Points, in no order, along strands that fork and pass close to each other.
(in the rows, 128 means zero)
Points whose rows are less than 138 apart are linked; no others are. Some points are linked to none.
(835): | 179 | 134 | 159 | 152 |  92 | 146 | 128 | 105 | 119 | 142 |  88 |  90 | 125 | 165 | 104 | 127 | 136 | 112 | 138 | 114 | 147 | 178 |  78 | 128 |  85 |  89 | 140 | 109 | 150 |
(696): | 106 | 143 |  81 |  99 | 124 | 123 | 140 | 180 | 161 | 138 | 129 | 110 | 117 |  96 | 149 | 131 | 118 | 151 |  99 | 153 | 132 | 124 | 159 | 109 | 138 | 161 | 155 | 167 | 150 |
(158): | 119 | 186 | 109 | 133 | 137 | 112 | 106 | 129 | 146 | 151 |  90 | 156 | 117 | 119 | 110 | 130 | 128 | 173 | 127 | 141 | 118 | 139 | 141 | 141 | 133 |  96 | 166 | 154 | 121 |
(664): | 103 | 171 | 133 | 144 | 105 | 133 | 137 | 135 | 130 | 147 | 102 |  43 | 118 |  84 | 128 |  85 | 131 | 148 | 139 | 187 | 105 | 137 | 113 | 136 | 153 |  94 | 178 | 105 | 133 |
(238): |  75 | 157 | 155 | 191 |  88 | 133 |  96 | 113 | 172 | 111 | 118 |  79 | 152 | 123 | 139 |  96 | 170 | 111 | 130 | 184 | 100 | 118 |  69 | 166 | 135 | 131 | 146 | 150 | 117 |
(826): |  83 | 156 | 102 | 110 |  87 | 148 | 112 |  75 |  89 | 134 | 104 |  91 | 158 | 111 |  95 | 193 |  95 | 131 | 141 | 129 | 103 |  95 |  95 | 160 | 128 | 140 | 119 |  85 | 102 |
(217): | 142 | 141 | 178 | 162 |  89 | 133 |  96 | 131 | 123 | 122 | 133 | 129 | 111 |  37 |  98 | 125 | 129 | 108 | 127 | 131 |  82 | 141 | 116 | 124 | 171 |  91 | 100 | 127 | 147 |
(545): |  87 |  77 |  91 |  90 | 180 | 159 | 159 | 102 | 116 |  83 | 105 | 183 | 169 | 184 | 151 | 132 |  90 | 136 | 111 | 115 |  84 |  61 | 179 | 132 | 132 | 160 | 144 | 121 |  78 |
(522): | 122 | 140 |  88 |  99 | 125 | 188 | 144 |  59 | 121 | 125 | 119 | 164 | 196 | 124 | 133 | 125 | 153 |  83 |  99 | 130 | 108 | 115 | 152 | 125 | 112 | 156 | 115 | 132 | 143 |
(205): |  58 | 139 | 123 | 139 |  69 | 105 | 148 | 104 | 117 | 129 | 131 | 100 | 148 | 113 |  97 | 135 | 126 |  82 | 173 | 130 | 134 | 116 |  82 | 149 | 137 | 159 |  84 | 164 | 104 |
(293): | 151 | 138 | 144 | 185 |  95 | 149 |  89 |  99 | 158 |  77 | 123 | 148 | 117 | 127 | 126 | 118 | 145 | 124 |  92 | 122 |  89 | 147 |  98 | 148 | 110 |  98 | 171 | 149 | 138 |
(769): | 119 | 164 | 155 | 177 | 111 | 103 |  90 | 167 | 176 | 161 | 138 | 106 | 127 | 102 | 139 | 100 | 181 | 130 | 108 | 147 |  82 | 165 |  87 |  77 | 133 | 126 | 136 | 164 | 129 |
(701): | 181 |  36 | 127 | 105 | 134 | 122 | 184 | 139 |  92 | 133 | 101 | 103 | 119 | 169 | 117 | 149 |  69 | 145 | 131 |  89 | 134 | 171 | 141 | 160 | 121 | 125 | 143 |  75 | 121 |
(1077): | 114 | 122 |  93 | 100 | 132 | 140 | 122 | 129 | 144 | 121 |  87 | 136 | 141 | 171 | 133 | 127 |  91 | 156 | 103 | 150 | 137 |  95 | 136 | 176 | 118 | 174 | 129 | 110 | 129 |
(965): | 115 | 123 | 115 | 120 | 107 | 135 | 104 | 145 | 103 | 139 | 112 | 115 |  78 | 176 | 126 | 174 | 108 | 159 | 121 | 114 | 134 | 161 |  97 | 120 | 125 | 145 | 131 | 101 | 115 |
(280): |  61 | 157 |  99 | 131 | 150 | 136 | 128 | 148 | 155 | 133 | 139 | 123 | 133 | 106 | 182 |  93 | 160 | 142 |  94 | 178 | 126 | 118 | 160 | 123 | 157 | 157 | 153 | 160 | 128 |
(22): | 188 | 124 | 129 |  82 | 132 |  97 | 136 | 172 | 165 | 115 | 157 | 138 |  77 | 189 | 173 | 124 | 118 | 140 | 103 | 155 | 136 | 167 | 147 | 146 | 103 | 160 | 165 |  95 | 120 |
(952): | 231 | 123 | 151 |  75 | 141 |  97 | 143 | 172 | 159 | 128 | 186 | 115 |  94 | 159 | 199 | 157 | 133 | 114 | 122 | 147 | 133 | 183 | 147 | 114 |  94 | 114 | 166 |  98 | 109 |
(943): |  95 | 140 | 140 | 142 | 116 | 124 | 167 | 158 |  76 | 174 | 130 |  67 | 125 |  59 |  94 | 114 | 102 | 159 | 168 | 114 | 131 | 151 |  91 |  91 | 163 | 115 | 136 | 137 | 142 |
(971): | 148 |  97 | 138 | 120 | 162 | 151 | 101 | 119 |  75 | 163 | 127 | 174 | 142 |  78 |  98 | 132 | 159 | 119 | 175 |  83 | 157 | 132 | 153 |  98 | 146 | 110 |  95 | 113 | 138 |
(107): | 104 | 118 | 109 | 154 | 131 | 147 | 144 | 127 |  90 | 142 | 138 |  95 | 142 |  59 |  97 |  97 | 135 | 125 | 175 | 106 | 140 | 152 | 130 | 128 | 143 | 121 | 148 | 141 | 132 |
(1080): | 103 | 171 | 165 | 154 |  94 | 134 |  96 | 129 | 185 | 136 |  86 | 102 | 147 | 151 | 146 |  93 | 141 | 130 | 129 | 212 | 119 | 115 |  78 | 175 | 141 | 119 | 133 | 121 | 123 |
(922): | 148 | 112 | 134 | 102 | 178 |  75 | 168 | 182 | 145 | 182 | 166 |  90 | 129 | 105 | 145 |  91 |  83 | 130 | 174 | 104 | 144 | 154 | 155 | 102 | 130 | 112 |  97 | 170 | 115 |
(414): | 133 | 136 | 152 | 157 |  91 | 134 | 103 |  95 | 130 | 115 | 106 | 178 | 133 | 130 |  88 | 159 | 180 | 117 | 115 |  86 | 155 | 136 |  80 | 108 |  90 | 122 | 117 | 152 | 169 |
(398): | 146 | 133 | 144 | 157 | 151 | 150 | 120 | 115 | 145 | 143 | 115 | 124 | 141 | 106 | 143 | 104 | 139 |  97 | 132 | 149 | 118 | 158 | 151 | 173 | 120 | 141 | 115 | 146 | 133 |
(605): | 141 | 172 | 138 | 133 | 103 | 107 | 135 |  91 | 136 | 111 |  81 | 199 | 140 | 157 | 104 | 176 | 110 | 134 |  73 | 117 | 129 | 119 | 111 | 179 | 106 | 138 | 108 | 156 | 140 |
(213): | 144 | 137 | 146 | 134 | 142 | 134 | 136 | 148 | 208 | 118 | 132 | 122 | 137 | 148 | 170 |  42 | 186 | 106 | 106 | 175 | 129 | 104 | 157 |  99 | 117 | 114 | 141 | 151 | 162 |
(1076): |  48 | 177 | 158 | 171 |  70 |  82 | 131 | 115 | 152 | 122 | 137 |  87 | 148 | 107 | 120 | 147 | 143 | 107 | 154 | 158 | 130 | 113 |  75 | 164 | 151 | 129 | 124 | 176 | 108 |
(1036): | 160 | 100 | 135 | 127 |  90 | 152 | 143 |  92 |  60 | 110 | 120 |  92 | 123 | 132 |  93 | 192 |  75 | 148 | 119 |  70 | 145 | 139 |  71 | 146 | 104 | 120 | 145 |  66 | 156 |
(937): |  47 | 196 | 112 | 153 |  74 | 102 | 139 | 136 | 137 | 120 | 114 | 158 | 138 | 119 | 123 | 137 | 160 | 138 |  83 | 155 | 126 | 101 | 105 |  70 | 162 | 122 | 131 | 190 | 144 |
(936): | 144 | 141 | 174 | 146 |  70 | 140 | 105 |  68 | 123 | 113 | 105 | 121 | 146 | 122 |  91 | 183 | 150 | 102 | 139 |  89 | 145 | 130 |  61 | 143 |  93 |  79 | 131 | 118 | 154 |
(1091): | 167 | 177 | 149 | 169 | 134 | 138 |  92 | 124 | 172 |  83 | 121 | 169 | 138 | 150 | 157 | 122 | 156 | 145 |  49 | 138 |  84 | 127 | 122 | 140 |  91 | 143 | 180 | 156 | 153 |
(824): | 167 | 106 | 126 |  79 | 175 |  77 | 165 | 188 | 171 | 155 | 165 |  92 | 108 | 162 | 171 |  88 | 111 | 114 | 169 | 153 | 171 | 117 | 157 | 108 | 117 | 101 |  99 | 139 | 117 |
(602): | 132 | 124 | 124 | 106 | 150 |  94 | 155 | 154 | 189 | 140 | 159 | 113 | 108 | 163 | 166 |  27 | 129 | 109 | 145 | 154 | 154 | 116 | 155 |  95 | 122 | 106 | 108 | 157 | 140 |
(721): | 182 |  96 | 150 |  99 | 183 | 113 | 169 | 189 | 106 | 185 | 146 | 111 | 118 | 101 | 134 | 151 |  77 | 138 | 181 |  93 | 144 | 158 | 158 |  96 | 147 | 102 | 116 | 145 | 116 |
(126): | 135 | 188 | 134 | 143 | 127 | 114 |  72 | 139 | 126 | 134 | 120 | 208 | 109 | 110 | 106 | 174 | 118 | 183 |  99 | 125 | 118 | 133 | 132 | 128 | 156 | 101 | 143 | 146 | 135 |
(366): | 172 |  73 | 163 | 114 | 166 | 129 | 125 | 163 |  80 | 165 | 136 | 150 | 118 |  87 |  99 | 143 | 105 | 131 | 173 |  71 | 154 | 155 | 147 | 102 | 165 | 112 |  89 | 124 | 129 |
(540): | 168 |  43 | 104 | 101 | 188 | 115 | 168 | 151 | 134 | 102 | 149 |  69 | 146 | 163 | 159 | 150 | 116 |  99 | 164 | 151 | 160 |  64 | 189 | 152 | 102 | 110 |  96 |  86 | 110 |
(978): | 190 | 110 | 168 | 151 | 107 | 184 | 154 | 103 |  30 | 119 | 133 | 100 | 134 | 106 |  87 | 161 |  91 | 151 | 147 |  86 | 149 | 147 |  96 | 116 | 129 |  98 | 145 |  80 | 176 |
(700): | 100 | 169 | 157 | 169 | 134 |  74 | 114 | 138 | 156 | 181 | 149 |  85 | 120 |  90 | 127 |  55 | 161 | 129 | 125 | 142 |  87 | 161 | 115 |  83 | 138 | 109 | 106 | 130 | 111 |
(82): | 156 |  58 | 119 | 101 | 160 | 139 | 169 | 155 | 148 | 123 | 121 | 126 | 130 | 219 | 147 |  80 | 148 | 110 | 132 | 137 | 188 |  96 | 177 | 115 | 105 | 160 | 101 |  97 | 131 |
(131): | 190 | 121 | 135 | 128 | 144 | 105 | 131 | 131 | 143 | 142 | 132 | 130 |  75 | 179 | 134 | 107 | 170 | 111 | 124 | 114 | 132 | 167 | 163 |  92 |  89 | 108 | 113 | 109 | 123 |
(519): | 144 | 154 | 109 |  97 | 172 |  80 | 129 | 157 | 156 | 129 | 139 | 130 |  75 | 141 | 151 | 124 |  99 | 154 | 139 | 162 | 108 | 102 | 194 | 150 | 135 | 113 | 127 | 138 |  96 |
(837): | 120 |  81 |  98 |  80 | 189 | 137 | 149 | 142 | 154 | 107 | 105 | 144 | 141 | 190 | 170 | 135 |  92 | 162 | 112 | 138 | 135 |  66 | 179 | 154 | 115 | 158 | 138 | 104 | 108 |
(878): | 188 | 122 | 151 | 142 | 111 | 115 | 125 | 116 | 135 | 127 | 105 | 132 |  85 | 184 | 121 | 107 | 148 | 108 | 106 | 125 | 123 | 186 | 113 | 144 |  94 | 117 | 126 |  95 | 133 |
(295): | 125 |  90 | 106 | 106 |  86 | 157 | 136 |  79 |  91 |  97 | 116 | 166 | 128 |  99 |  81 | 139 |  88 | 110 | 152 |  97 | 114 | 135 | 121 | 147 | 164 |  86 | 119 | 127 | 112 |
(420): | 137 |  97 |  99 |  87 | 153 | 187 | 172 |  95 | 121 | 117 | 120 | 156 | 179 | 146 | 172 | 135 | 133 |  96 |  95 | 113 | 133 | 109 | 188 | 112 | 111 | 154 | 116 | 145 | 142 |
(105): | 199 | 151 | 142 |  81 | 161 |  86 | 147 | 205 | 171 | 147 | 187 |  69 | 114 | 124 | 189 | 122 | 116 | 114 | 161 | 176 | 150 | 137 | 157 | 114 | 101 | 122 | 147 | 122 | 115 |
(524): |  77 | 156 | 150 | 148 |  82 | 106 |  96 | 111 | 106 | 102 | 135 | 195 | 140 |  96 |  78 | 158 | 184 | 110 | 129 | 107 | 148 |  87 |  91 |  93 | 144 | 136 |  87 | 162 | 158 |
(856): | 116 | 167 | 142 | 127 |  92 | 109 | 125 | 154 | 173 | 157 |  78 |  81 | 130 | 150 | 116 | 106 | 139 | 126 | 133 | 193 | 143 | 124 |  88 | 137 | 111 | 155 | 114 | 117 | 148 |
(453): |  79 |  90 | 100 | 118 | 183 | 102 | 169 | 146 | 133 | 130 | 153 | 139 | 138 | 120 | 145 |  80 | 119 | 107 | 154 | 108 | 113 | 100 | 182 |  91 | 140 | 156 |  88 | 181 |  92 |
(574): | 189 | 143 | 180 | 133 | 132 | 124 |  83 | 160 | 119 | 138 | 170 | 163 |  75 | 107 | 145 | 160 | 106 | 140 | 111 | 118 |  98 | 196 | 122 | 142 | 150 | 121 | 137 | 110 | 116 |
(399): | 140 | 168 | 142 | 109 | 125 | 101 | 144 | 179 | 162 | 161 | 130 |  43 | 110 |  81 | 144 |  71 | 115 | 143 | 139 | 199 | 109 | 130 | 144 | 116 | 152 | 109 | 165 | 109 | 135 |
(330): | 144 | 111 | 118 | 146 | 124 | 157 | 138 | 103 | 107 | 123 | 107 | 181 | 141 | 141 | 101 | 123 | 154 | 112 | 130 |  77 | 166 | 160 | 113 | 120 |  95 | 133 | 116 | 161 | 153 |
(559): | 177 | 129 | 143 | 121 | 127 | 127 |  98 | 135 | 124 | 128 | 148 | 186 | 116 | 132 | 139 | 181 |  97 | 161 |  85 |  99 | 129 | 197 |  93 | 178 | 122 | 144 | 153 | 119 | 138 |
(860): |  85 | 124 |  78 |  96 | 106 | 154 | 131 |  64 | 113 | 108 |  95 | 149 | 178 | 201 | 124 | 157 | 106 | 128 |  91 | 130 | 123 |  83 |  96 | 151 | 103 | 180 | 117 |  97 | 109 |
(61): | 178 | 170 | 155 | 137 | 142 | 128 | 117 | 154 | 196 |  96 | 124 | 150 | 125 | 165 | 176 |  80 | 168 | 131 |  77 | 169 |  96 | 121 | 145 | 110 | 103 | 134 | 169 | 159 | 149 |
(153): | 121 |  84 | 113 | 131 | 136 | 157 | 106 | 117 |  97 | 116 | 131 | 185 | 134 | 121 | 121 | 176 |  77 | 168 | 105 |  71 | 148 | 140 | 108 | 171 | 140 | 144 | 138 | 138 | 134 |
(608): | 145 |  17 | 117 | 106 | 179 | 116 | 180 | 168 | 129 | 112 | 123 |  76 | 124 | 162 | 142 | 140 |  87 | 107 | 167 | 120 | 124 | 100 | 183 | 113 | 114 | 128 | 112 |  96 |  86 |
(518): |  79 | 103 |  84 | 113 | 132 | 135 | 175 | 127 | 111 | 140 | 123 | 149 | 176 | 137 | 110 |  85 | 152 |  81 | 148 | 120 | 127 | 111 | 142 |  85 | 136 | 190 |  75 | 168 | 112 |
(230): |  68 | 163 | 137 | 143 | 113 | 118 | 120 | 106 |  66 | 160 | 116 | 114 | 158 |  50 |  58 | 152 | 192 | 146 | 165 | 112 | 146 | 118 |  70 | 108 | 155 | 108 | 146 | 103 | 131 |
(371): | 101 | 148 |  95 | 111 |  99 | 183 | 132 |  47 | 119 |  95 | 116 | 159 | 182 | 180 | 142 | 129 | 148 |  99 |  79 | 130 | 118 | 100 | 100 | 129 |  92 | 160 | 133 | 123 | 141 |
(240): |  65 | 173 | 101 | 124 |  84 | 111 | 135 | 148 | 132 | 127 |  98 | 149 | 110 | 173 | 123 | 142 | 136 | 146 | 101 | 140 | 139 | 113 | 103 |  86 | 129 | 152 | 116 | 175 | 135 |
(400): |  97 | 123 |  88 | 106 | 111 | 168 | 133 |  80 |  75 | 132 | 108 |  78 | 177 | 151 |  89 | 137 | 117 | 114 | 181 | 139 | 109 | 110 | 101 | 153 | 118 | 156 | 131 |  70 |  90 |
(712): |  55 | 187 | 120 | 154 |  83 | 108 | 145 | 107 | 102 |  97 | 132 | 202 | 152 |  99 |  89 | 119 | 168 | 119 | 110 | 121 | 120 |  91 | 115 |  83 | 167 | 125 | 112 | 186 | 138 |
(284): |  96 | 118 |  99 | 106 | 172 | 159 | 139 | 121 | 157 | 123 | 152 |  98 | 151 | 104 | 189 |  85 | 162 | 112 | 140 | 179 | 141 |  94 | 185 | 148 | 145 | 124 | 142 | 122 | 133 |
(1070): |  64 | 137 |  89 | 132 | 128 |  95 | 158 | 131 | 123 | 180 | 114 | 108 | 159 |  98 |  90 |  93 | 170 | 120 | 143 | 125 | 134 | 129 | 122 |  76 | 128 | 170 |  89 | 143 | 117 |
(843): | 175 | 126 | 135 | 154 | 157 | 149 | 141 | 147 | 100 | 145 | 144 |  74 | 119 |  99 | 130 | 110 | 119 | 127 | 156 | 121 | 142 | 167 | 153 | 140 | 115 | 123 | 154 | 126 | 144 |
(173): | 125 | 127 | 121 | 120 |  83 | 137 | 121 |  62 |  97 | 119 | 117 |  83 | 141 | 132 | 112 | 205 |  71 | 129 | 108 |  97 | 123 | 118 |  74 | 171 | 103 | 139 | 124 |  65 | 129 |
(599): | 133 | 185 | 174 | 177 |  86 | 102 |  60 | 144 | 147 |  98 | 131 | 212 | 122 | 117 | 109 | 180 | 148 | 167 |  89 | 134 | 117 | 128 |  92 | 110 | 165 |  95 | 138 | 165 | 151 |
(152): | 144 | 116 | 133 | 113 | 181 | 155 | 131 | 120 | 160 | 132 | 136 | 106 | 135 | 138 | 183 |  94 | 132 | 101 | 152 | 169 | 148 | 115 | 178 | 179 | 123 | 128 | 112 | 113 | 128 |
(585): | 117 |  31 | 105 | 123 | 146 | 162 | 131 | 130 |  97 | 106 | 119 | 177 | 138 | 149 | 120 | 176 | 108 | 140 | 117 |  60 | 134 | 137 | 131 | 116 | 128 | 161 | 130 | 118 | 119 |
(209): | 130 | 126 | 131 |  97 | 128 | 118 | 133 | 168 | 162 | 119 | 143 | 139 |  76 | 209 | 180 |  90 | 130 | 135 |  91 | 179 | 140 | 120 | 148 | 124 | 138 | 172 | 106 | 112 | 129 |
(1043): |  78 | 134 | 127 | 132 |  85 | 149 |  57 |  92 |  79 |  97 | 151 | 176 | 131 |  97 | 106 | 191 | 117 | 144 | 123 | 114 | 128 | 104 |  97 | 139 | 181 | 115 | 111 | 106 | 118 |
(972): |  98 | 157 | 144 | 158 |  98 | 118 |  92 | 110 | 115 | 122 | 119 | 119 |  86 | 174 | 115 | 152 | 122 | 143 | 141 | 129 | 130 | 149 |  71 | 163 | 122 | 117 | 136 | 129 | 101 |
(271): | 132 | 134 | 173 | 174 | 126 | 115 | 117 | 120 | 127 | 150 | 163 |  88 | 104 |  64 | 121 |  65 | 142 |  93 | 142 | 119 |  81 | 166 | 128 |  98 | 143 |  98 |  94 | 127 | 122 |
(501): |  92 | 130 |  87 | 111 | 109 | 117 | 139 | 165 | 127 | 105 | 127 | 157 |  88 | 124 | 113 | 146 | 109 | 154 |  88 | 108 | 122 | 108 | 155 |  82 | 141 | 159 | 128 | 161 | 135 |
(1037): |  71 |  98 |  70 | 104 | 154 | 160 | 142 |  97 | 100 |  96 | 118 | 191 | 189 | 128 |  91 | 136 | 118 | 127 | 145 | 103 |  78 |  85 | 151 | 127 | 150 | 148 | 146 | 145 |  79 |
(666): | 107 | 161 | 171 | 153 |  75 | 128 | 127 |  92 |  86 | 126 | 125 |  86 | 142 |  76 |  71 | 175 | 153 | 122 | 183 |  94 | 149 | 103 |  69 | 129 | 117 |  96 | 137 | 125 | 151 |
(766): | 154 | 147 | 156 | 148 | 172 |  97 | 125 | 156 | 164 | 139 | 171 | 150 | 104 |  98 | 157 |  86 | 124 | 107 | 131 | 132 | 109 | 167 | 160 | 149 | 134 | 129 | 112 | 187 | 119 |
(429): | 119 | 113 | 103 | 119 | 139 | 176 | 132 | 108 | 104 | 150 |  95 |  62 | 170 | 155 | 109 |  82 | 119 | 134 | 176 | 157 | 159 |  97 | 132 | 162 | 120 | 147 | 143 |  61 | 120 |
(927): | 159 |  80 | 113 | 100 | 169 | 134 | 171 | 151 | 136 | 123 | 140 | 166 | 129 | 126 | 157 | 157 | 128 | 111 | 115 |  90 | 153 | 121 | 186 | 105 | 115 | 136 | 110 | 173 | 148 |
(813): | 113 | 125 | 106 |  90 | 146 | 119 | 149 | 167 | 171 | 133 | 148 |  47 | 103 | 103 | 163 |  74 | 136 | 134 | 147 | 191 | 149 |  84 | 179 | 121 | 149 | 105 | 145 |  94 | 143 |
(953): | 121 | 160 | 173 | 166 |  62 | 119 |  82 | 126 | 157 | 116 | 122 | 160 | 140 |  63 | 104 | 156 | 150 | 121 | 109 | 144 |  92 | 126 |  89 | 106 | 179 |  69 | 122 | 164 | 150 |
(707): |  56 | 172 | 108 | 143 | 109 |  92 | 141 |  98 | 119 | 164 | 107 | 119 | 146 |  61 |  72 | 117 | 201 | 130 | 133 | 148 | 115 | 130 | 103 |  92 | 160 | 115 | 128 | 120 | 104 |
(89): |  99 |  36 | 113 |  89 | 180 | 135 | 145 | 160 | 143 | 121 |  98 | 110 | 120 | 170 | 145 | 153 |  80 | 144 | 158 | 131 | 106 | 103 | 176 | 114 | 128 | 139 | 138 |  98 |  72 |
(445): | 125 | 134 | 134 | 131 | 181 | 123 | 108 | 123 | 113 | 153 | 138 | 207 | 123 |  79 | 120 | 125 | 159 | 136 | 147 |  97 | 131 | 124 | 174 | 122 | 156 | 109 | 100 | 156 | 126 |
(873): | 156 | 117 | 137 | 152 | 113 | 178 |  76 |  68 | 133 |  98 | 143 | 162 | 144 |  74 | 126 | 142 | 129 | 118 |  85 |  98 | 109 | 140 | 121 | 139 | 120 |  95 | 150 | 114 | 162 |
(130): | 109 | 146 | 136 | 153 |  82 | 164 |  42 |  60 | 115 |  87 | 149 | 169 | 148 |  76 | 108 | 171 | 135 | 136 |  96 | 114 | 109 | 103 |  88 | 132 | 147 | 102 | 140 | 102 | 145 |
(100): | 139 |  97 | 149 | 159 |  96 | 121 | 101 | 152 |  78 | 101 | 167 | 131 |  88 |  79 |  73 | 125 | 116 | 126 | 151 |  72 | 161 | 144 |  86 | 113 | 144 | 134 | 111 | 130 | 161 |
(187): |  89 | 121 | 148 | 154 | 107 | 137 |  62 | 127 |  53 | 106 | 162 | 143 |  98 |  83 |  87 | 164 | 128 | 143 | 170 |  97 | 146 | 110 |  76 | 127 | 171 | 126 | 119 | 103 | 132 |
(359): | 189 |  37 | 110 | 120 | 131 | 114 | 180 | 156 | 124 | 107 | 139 | 119 | 104 | 178 | 141 | 115 | 107 | 120 | 123 |  96 | 160 | 184 | 156 | 142 | 114 | 129 | 149 | 114 | 134 |
(427): | 115 | 105 | 115 | 108 | 100 | 110 | 128 | 169 | 118 | 152 | 134 | 125 |  74 | 137 | 123 | 158 |  94 | 137 | 113 | 107 | 122 | 161 | 116 |  88 | 145 | 151 |  92 | 124 | 120 |
(895): | 122 | 116 | 112 | 113 | 101 | 128 | 138 | 151 | 138 | 137 |  82 |  79 | 128 | 158 | 102 | 111 |  99 | 137 | 156 | 160 | 159 | 112 | 108 | 165 | 116 | 170 | 117 | 103 | 132 |
(7): | 166 | 146 | 110 | 124 | 150 | 134 |  92 |  91 | 151 | 126 | 146 | 143 | 124 | 145 | 163 | 153 |  72 | 164 |  59 | 117 | 120 | 151 | 122 | 176 | 106 | 139 | 177 |  94 | 138 |
(1155): | 194 | 160 | 185 | 153 | 132 |  91 | 113 | 174 | 143 | 145 | 177 | 128 |  93 |  97 | 132 | 106 | 105 | 114 | 129 | 133 |  88 | 201 | 111 | 138 | 126 | 144 | 123 | 142 | 104 |
(996): | 195 | 100 |  98 | 102 | 215 | 128 | 131 | 100 | 157 | 123 | 169 | 102 | 147 | 167 | 198 | 157 | 107 | 135 | 113 | 129 | 172 | 106 | 169 | 162 |  78 |  86 | 149 |  85 | 138 |
(102): | 188 | 142 | 123 | 114 | 190 | 138 |  99 | 102 | 163 | 130 | 156 | 109 | 112 | 147 | 184 | 144 | 110 | 148 |  99 | 134 | 123 | 131 | 165 | 161 |  85 | 102 | 177 |  84 | 128 |
(1138): | 133 | 170 | 120 | 111 | 194 |  94 | 147 | 137 | 142 | 114 | 119 | 168 | 110 | 159 | 156 | 116 | 138 | 138 | 113 | 158 | 109 |  67 | 212 | 157 | 123 | 139 | 110 | 147 | 111 |
(995): | 105 | 153 | 152 | 147 | 117 | 120 | 179 | 141 |  71 | 180 |  93 |  54 | 140 | 112 |  96 | 117 |  92 | 135 | 195 | 137 | 132 | 137 |  83 | 123 | 138 | 143 | 107 | 130 | 125 |
(961): | 205 |  47 | 113 | 105 | 163 | 129 | 163 | 153 | 120 | 124 | 156 | 128 | 125 | 138 | 151 | 182 | 122 | 113 | 126 |  78 | 170 | 149 | 185 | 120 | 101 | 100 | 132 | 126 | 145 |
(595): | 123 | 108 | 117 | 109 | 127 | 154 | 153 | 133 | 134 | 117 | 110 | 141 | 114 | 220 | 155 |  79 | 166 | 109 | 100 | 146 | 157 | 112 | 144 | 100 | 101 | 175 | 103 | 114 | 145 |
(6): |  95 | 148 | 127 | 170 |  88 | 139 |  99 |  65 | 127 |  82 | 121 | 145 | 112 | 183 | 128 | 120 | 145 | 127 | 122 | 132 | 124 | 134 |  80 | 162 | 115 |  88 | 148 | 140 | 104 |
(1120): |  81 | 117 |  79 | 131 | 128 | 146 | 137 | 102 |  99 | 117 | 117 | 145 | 149 |  84 |  86 | 115 | 128 | 126 | 160 | 112 | 113 | 115 | 146 | 145 | 149 | 124 | 139 | 148 | 109 |
(462): | 116 | 150 | 124 | 123 | 188 | 127 | 141 | 107 | 103 | 131 | 127 | 201 | 126 | 119 | 141 | 135 | 154 | 123 | 117 | 104 | 101 |  87 | 208 | 121 | 146 | 133 |  90 | 153 | 105 |
(847): | 154 | 165 | 176 | 165 | 100 | 115 |  98 | 176 | 162 | 164 | 114 |  56 | 133 | 138 | 136 | 112 | 155 | 128 | 128 | 164 | 100 | 164 |  60 | 105 | 105 | 141 | 145 | 130 | 131 |

A fork is a point with three links. Follow the links from the first point to the second and name the forks in between, in order.
(712), (429) => (501), (284), (398), (107), (1120), (837), (1077), (895)
(400), (427) => (895), (1077), (837), (1120), (107), (398), (284), (501)
(1120), (61) => (107), (398), (284), (501), (293)
(943), (7) => (107), (398), (559)
(664), (213) => (284), (501), (293)
(696), (996) => (284), (398), (559)
(1037), (961) => (837), (1077)
(540), (271) => (837), (1077), (895), (856)
(107), (978) => (1120), (837), (1077), (895)
(453), (280) => (936), (414), (501)

A fork is a point with three links, a tip a point with one. Leave the first point through the second and follow the links. Name the first fork or tip that comes.
(519), (1138) => (824)
(856), (847) => (158)
(359), (961) => (1077)
(824), (922) => (519)
(158), (126) => (856)

Follow the links from the first point to the second, and from the first to the third. Name the last point that the two ways share.
(712), (927), (1043) => (501)
(420), (284), (102) => (398)
(826), (965), (153) => (398)
(936), (209), (1080) => (501)
(585), (371), (995) => (107)
